Each scene shows the same named points in several views. A view is turned or mirrored, shifted and resized as a whole, has a little noise and may leave points out.

Scene 1
View 1
k_912: [-39,   5,  14,  -1, -10, -13,  30,  -4, -31,  25,  18,   3, -16,  14, -13,
  18, -49,  -9,   2,  -2,  52, -21,  27,  65]
k_143: [-26,  -9,  16, -38,   1,  -1,  -2,  -9, -27,   5,  24,  19,  29,   7,  -9,
  -8,  -1, -20,  17,  -8, -12,   6,  -2,  22]
k_417: [ 23, -24,  18, -43, -35, -11,   1,  43, -27,  26,  23,  22,  -7,   5, -31,
   0, -34, -36,  24,  15,   6,  -7, -14,  -5]
k_28: [-23, -22,  -2,   5,  -6, -16, -25,  -7,  13,  21,  15, -13, -12, -26,   8,
  23, -26,  25,  39,  16,  16, -13,  19,  18]
k_825: [-14, -15,  -2,  12, -20, -17, -17,   3,   7,  23,  10,  -6, -17, -17,   4,
  17, -28,  11,  37,  18,  18, -17,  20,  13]
k_491: [-30, -13,  25, -19, -12,  -4,  19, -10, -30,  19,  35,   2,   6,  29, -28,
  -1, -34, -12,  27,   2,  17,  -7,   2,  52]
k_549: [-23,  19, -17,  12, -18, -11,   1,   9, -13,  15, -17,  26,  -6, -21,  19,
   8,  -9, -25,  -7,  -6,  21, -20,  41,  13]
k_386: [  0,  11, -24,  18, -37, -13, -10,  23,  -3,  19, -23,  27, -11, -27,  15,
   0,  -5, -29,   7,   6,   9, -21,  36, -15]
k_118: [-33, -10,   0,  -2,   0,  -8, -20, -19,   4,  11,  13,  -1,  10, -17,  13,
  10,  -3,  10,  27,   3,   1,  -5,  18,  19]
k_207: [-36,  22, -23,  32, -15,  -6,  -6, -14,  -3,   8, -20,  22,   6, -17,  24,
  -5,  10, -17,   4,  -8,   4, -16,  46,  11]
k_78: [ -1, -10,   1,  -2, -28, -19,  -2,  25,  -7,  29,   6,   7, -23, -13,  -5,
  16, -38, -12,  19,  15,  30, -20,  18,  14]
k_361: [-34, -15,   9, -46,  18,  -7, -19, -11, -17,   9,  20,  13,  18, -22,  11,
  19,  -6,   3,   7,  -9,   4,   3,   5,  23]
k_123: [-37,  22, -23,  44, -18,  -4,  -6, -18,   3,   7, -20,  18,  12, -10,  25,
 -11,  17, -15,  14,  -4,  -4, -15,  46,  11]
k_40: [-21,   0,   3, -70,  16,  -3, -19,   6, -34,   1,   4,  45,  33, -28,  14,
   6,  14, -32, -18, -21, -10,   9,   4,  -3]
k_459: [-49,   5,  -9,  36,  -8,  -6,  -6, -29,   5,  12,   1,  -4,   5,  -7,  16,
   1,  -3,  10,  29,   2,  10, -13,  40,  31]
k_389: [-33,  24, -15,   8, -14,  -1,   3,  -7, -19,   2, -17,  37,  23,  -5,  19,
 -15,  18, -38,  -5, -16,  -7,  -9,  36,   6]
k_368: [ 14,  -8,  -1, -12, -40,  -9,  -2,  33, -17,  20,   2,  26,  -2,  -2, -14,
 -10, -15, -41,  17,   9,  -2, -12,   8, -13]
View 2
k_361: [-20, -41,   8, -20,   1,  19, -33,  13, -15, -17,   2,  -3, -12,   0, -11,
 -25, -27,  29, -22,  11,  17,   0,  -8,  10]
k_368: [-12, -19,  49,  -2,  -6,  26,  23, -14, -12,  28,  -4,  23, -41,   6,  12,
  15, -16,  -2,   7,   0,   7, -34,   5, -20]
k_207: [ 13, -27,  43,  43,  11, -16,   2,  20,  -7, -10,  11,   0, -13,  13,   6,
   6,  -3,   9,   9, -16,  -7, -30, -33,  14]
k_417: [-29, -17,  39, -32, -25,  48,  22, -31,  -9,  28,  -7,  24, -48, -10,  14,
  13, -24,   2,  -4,  12,  21, -15,  20, -29]
k_459: [ 12, -24,  41,  33,  11, -14,   2,  12,   4, -20,  22, -16, -12,   7,  11,
   2,  22,  11,  -2,  -8,   7,  16, -35,  16]
k_825: [-14,   4,  43,  17, -17,  19,  17,  -6,   6, -14,  19, -17, -26,   0,  -3,
 -17,  27,   1,   4,  -9,  31,  12,  -7, -10]
k_386: [ -1,  -6,  52,  36,  -4,   9,  24,   5, -10,   7,   3,  10, -27,  11,  -1,
   0,  -4,  -4,  22, -18,   2, -52, -11, -11]
k_40: [-22, -50,  10, -23,  14,  18, -33,  18, -34,   7, -13,  20, -16,  12, -13,
 -23, -55,  25, -12,  12,   2, -44,  -3,   3]
k_491: [ -7, -39,  29, -20, -23,  22,  -2, -14,   5, -11,   9,   6, -33, -21,  32,
  31, -14,  19, -31,  15,  16,  37, -11,   1]
k_912: [  0, -24,  29,  11, -55,  20,   0,   3,  13, -43,  17,  -2, -30, -32,  25,
  33, -22,  17, -25,  -8,  18,  25, -23,   4]
k_549: [  5, -16,  41,  36, -15,   4,   8,  17,  -5, -17,   8,   6, -21,   3,   3,
   7, -18,   7,   8, -18,   1, -38, -23,   3]
k_118: [ -9, -25,  31,   6,  14,   3,  -8,   5,  -6, -11,  13, -12, -13,   8,   0,
 -18,  13,  15,  -7,   4,  16,  12, -17,   7]
k_143: [-11, -52,  23, -25,  12,  13, -17,  -3, -14,   9,  -1,  12, -23,   1,  15,
   4, -23,  22, -21,  19,   6,   5,  -8,   6]
k_78: [-14,   1,  45,   9, -35,  32,  22, -11,   3,  -8,  12,   0, -33,  -9,   3,
   3,  -1,   1,   3, -10,  24,  -8,  -2, -16]
k_389: [ 12, -45,  37,  28,  17, -13,  -6,  19, -16,   2,   1,  16, -18,  14,  10,
  15, -25,  13,   2,  -6, -15, -41, -29,  14]
k_123: [ 16, -32,  47,  39,  29, -19,   5,  15,  -7,   2,  10,   1, -15,  19,  12,
   8,   7,   7,   8,  -7,  -7, -21, -33,  14]
k_28: [-15,  -2,  37,  10,  -4,  17,   6,  -3,   2, -16,  19, -23, -18,   3,  -6,
 -26,  30,   8,  -4,  -4,  30,  23,  -9,  -3]
View 3
k_386: [ 14,   7,   0, -33,   3,  26,  22,   3, -16,  -5,  -5, -24,   2, -11, -29,
   8,  10,  21,  10, -12, -21,   6,   4,   6]
k_207: [  9,  16, -16, -14,  -9,  11,  -6,   6, -15, -13,   5, -11,   3, -11, -27,
  10,   0,  29,   1, -26, -20,   4,  17,   3]
k_491: [ 16,  -4,   5,  31,  12, -10,  -9,  -1,  30,  -3,  10, -10,  16,   3, -16,
   0,  -8,   0,   1,  17,  22,  10,   2,  20]
k_118: [ 17,  12, -11,   7,   6,  -9,   5,  -1,  -8,  -4,  11, -18,   6, -14,   4,
  15,  -8,  28,   1,  -9,   8,   5,  11,  -1]
k_28: [  5,   6,  -2,  -7,  15,  -7,   5,   0,  -6,  11,   8, -32,   4, -21,  15,
  15, -15,  33,  13,  -2,  18,   5,   9,   2]
k_40: [ 57,  -2,  -4,  27,   7,  -4,  41,   7, -12, -24,  20,  10, -15,  -2,  -8,
  26,  24,  18,  -6,  -3, -23,  12,   2,   9]
k_123: [ 12,  25, -17, -11, -12,   8,  -4,   0, -17, -14,   0, -10,  16,  -9, -28,
  10,   0,  25,  -6, -28, -13,   3,  16,  -4]
k_361: [ 36,  -1,  -6,  27,  10, -15,  16,   5,  -5, -10,  21,  -3,  -8,  -9,   8,
  23,   1,  25,   0,   0,   1,   9,   8,   8]
k_417: [ 36,  -8,  23,   4,  26,  13,  43,  -6,  13,  -1,  -4, -25,  12,   1, -15,
   6,  15,  -9,   8,  29,  12,  15, -15,  18]
k_78: [  6,  -6,   8, -21,  16,  14,   9,   3,   4,   7,   0, -32,   2, -11, -13,
   4,  -4,  18,  18,   6,   3,   8,   1,  15]
k_825: [  4,   3,   3, -12,  15,   3,   6,  -1,  -2,   9,   2, -33,   8, -15,   2,
  10, -11,  25,  14,   2,  14,   7,   4,   4]
k_389: [ 27,  14, -15,   0, -11,  11,   7,   4, -13, -23,   5,   2,   5,  -2, -36,
  11,  11,  19,  -8, -23, -27,   7,  12,   6]
k_459: [ -1,  17, -16,  -2,  -4,  -4, -22,   2,  -6,  -4,   7, -17,  12, -13, -13,
   8, -15,  31,   2, -21,   4,   2,  19,   0]
View 4
k_912: [  6,  29,   5, -50,  26, -15, -34,  -6,  21, -13,  27, -49,  20, -15,  21,
  38,   7,  14, -14, -30, -23,   7, -10,   6]
k_78: [ 27,  14,  19, -34,  23,   0,   1,  -7,   8,   2,  29,  -3,  11,   1,  27,
  -3,  12, -12,  -8, -20, -12,   4,   4,  -1]
k_143: [  5,  28, -25,  -2,  -9, -29, -41, -20, -31,  12,  10,  -9,   1, -24,  -3,
  14,  31, -13, -10,  -2,   0,  10,  -8,   7]
k_123: [ 30, -11,  -5, -10, -19, -42, -39,  19,  16, -18,  32,  -3,  17,  -7,   7,
 -12,  18, -27, -18,   9,  18,  48, -34,   9]
k_491: [ -1,  31, -13, -16,   4, -21, -31, -22,  -6,  -2,  20, -32,  25, -28,  13,
  33,  21,  19, -19, -22, -16, -13,   7,  12]
k_40: [ 15,  36, -32, -22,   3, -24, -48, -19, -48,  33,  -2,   2, -32,  -7, -10,
   3,  39, -44,  11,   1,   6,  37, -24,  -2]
k_549: [ 30,   4,   5, -48,   9, -22, -30,  11,  11,  -4,  33, -11,   3,   9,  16,
  -8,  20, -28,  -7,  -9,   2,  46, -30,   3]
k_368: [ 23,   9,  -5, -29,  -5, -15,  -8, -17, -23,  25,  40,  24,  19,  11,  16,
 -31,  55, -14, -14, -19,  -2,  14,   3,   7]
k_207: [ 33,  -5,   1, -27,  -6, -37, -39,  18,  18, -18,  31, -10,  10,  -1,  10,
  -9,  14, -29, -13,   4,  13,  53, -37,   5]
k_28: [ 35,   9,  17,   5,  15,  -7,  -3,   3,  12, -19,   8,  -8,   1, -17,  20,
   9, -20, -23,  -5,   3,   1,   0,   2,  -3]
k_825: [ 35,   6,  17,  -7,  15,  -7,  -1,   2,  12, -14,  20,  -5,  10,  -9,  24,
   0,  -7, -16,  -9,  -6,  -2,   2,   3,   1]
k_389: [ 21,   3, -18, -30, -14, -42, -52,   8,  -4,  -1,  31,  -7,   8,  -1,   1,
  -9,  38, -28, -11,   0,  13,  56, -38,   9]
k_361: [ 18,  32, -15,  -5,  11, -20, -37, -11, -22,   6,  -7, -14, -21, -22,   1,
  22,   5, -29,   4,   3,   3,  14, -12,  -2]
k_417: [ 14,  28,  -3, -25,  10,   2,   4, -35, -34,  34,  28,  17,  11,   0,  21,
 -11,  48,  -3,  -9, -29, -14, -13,  23,   3]

In a view up to two points have been moved. Name them for each view, in the order of its rows, or write -.
view 1 => k_123
view 2 => k_361, k_825
view 3 => k_78
view 4 => k_368
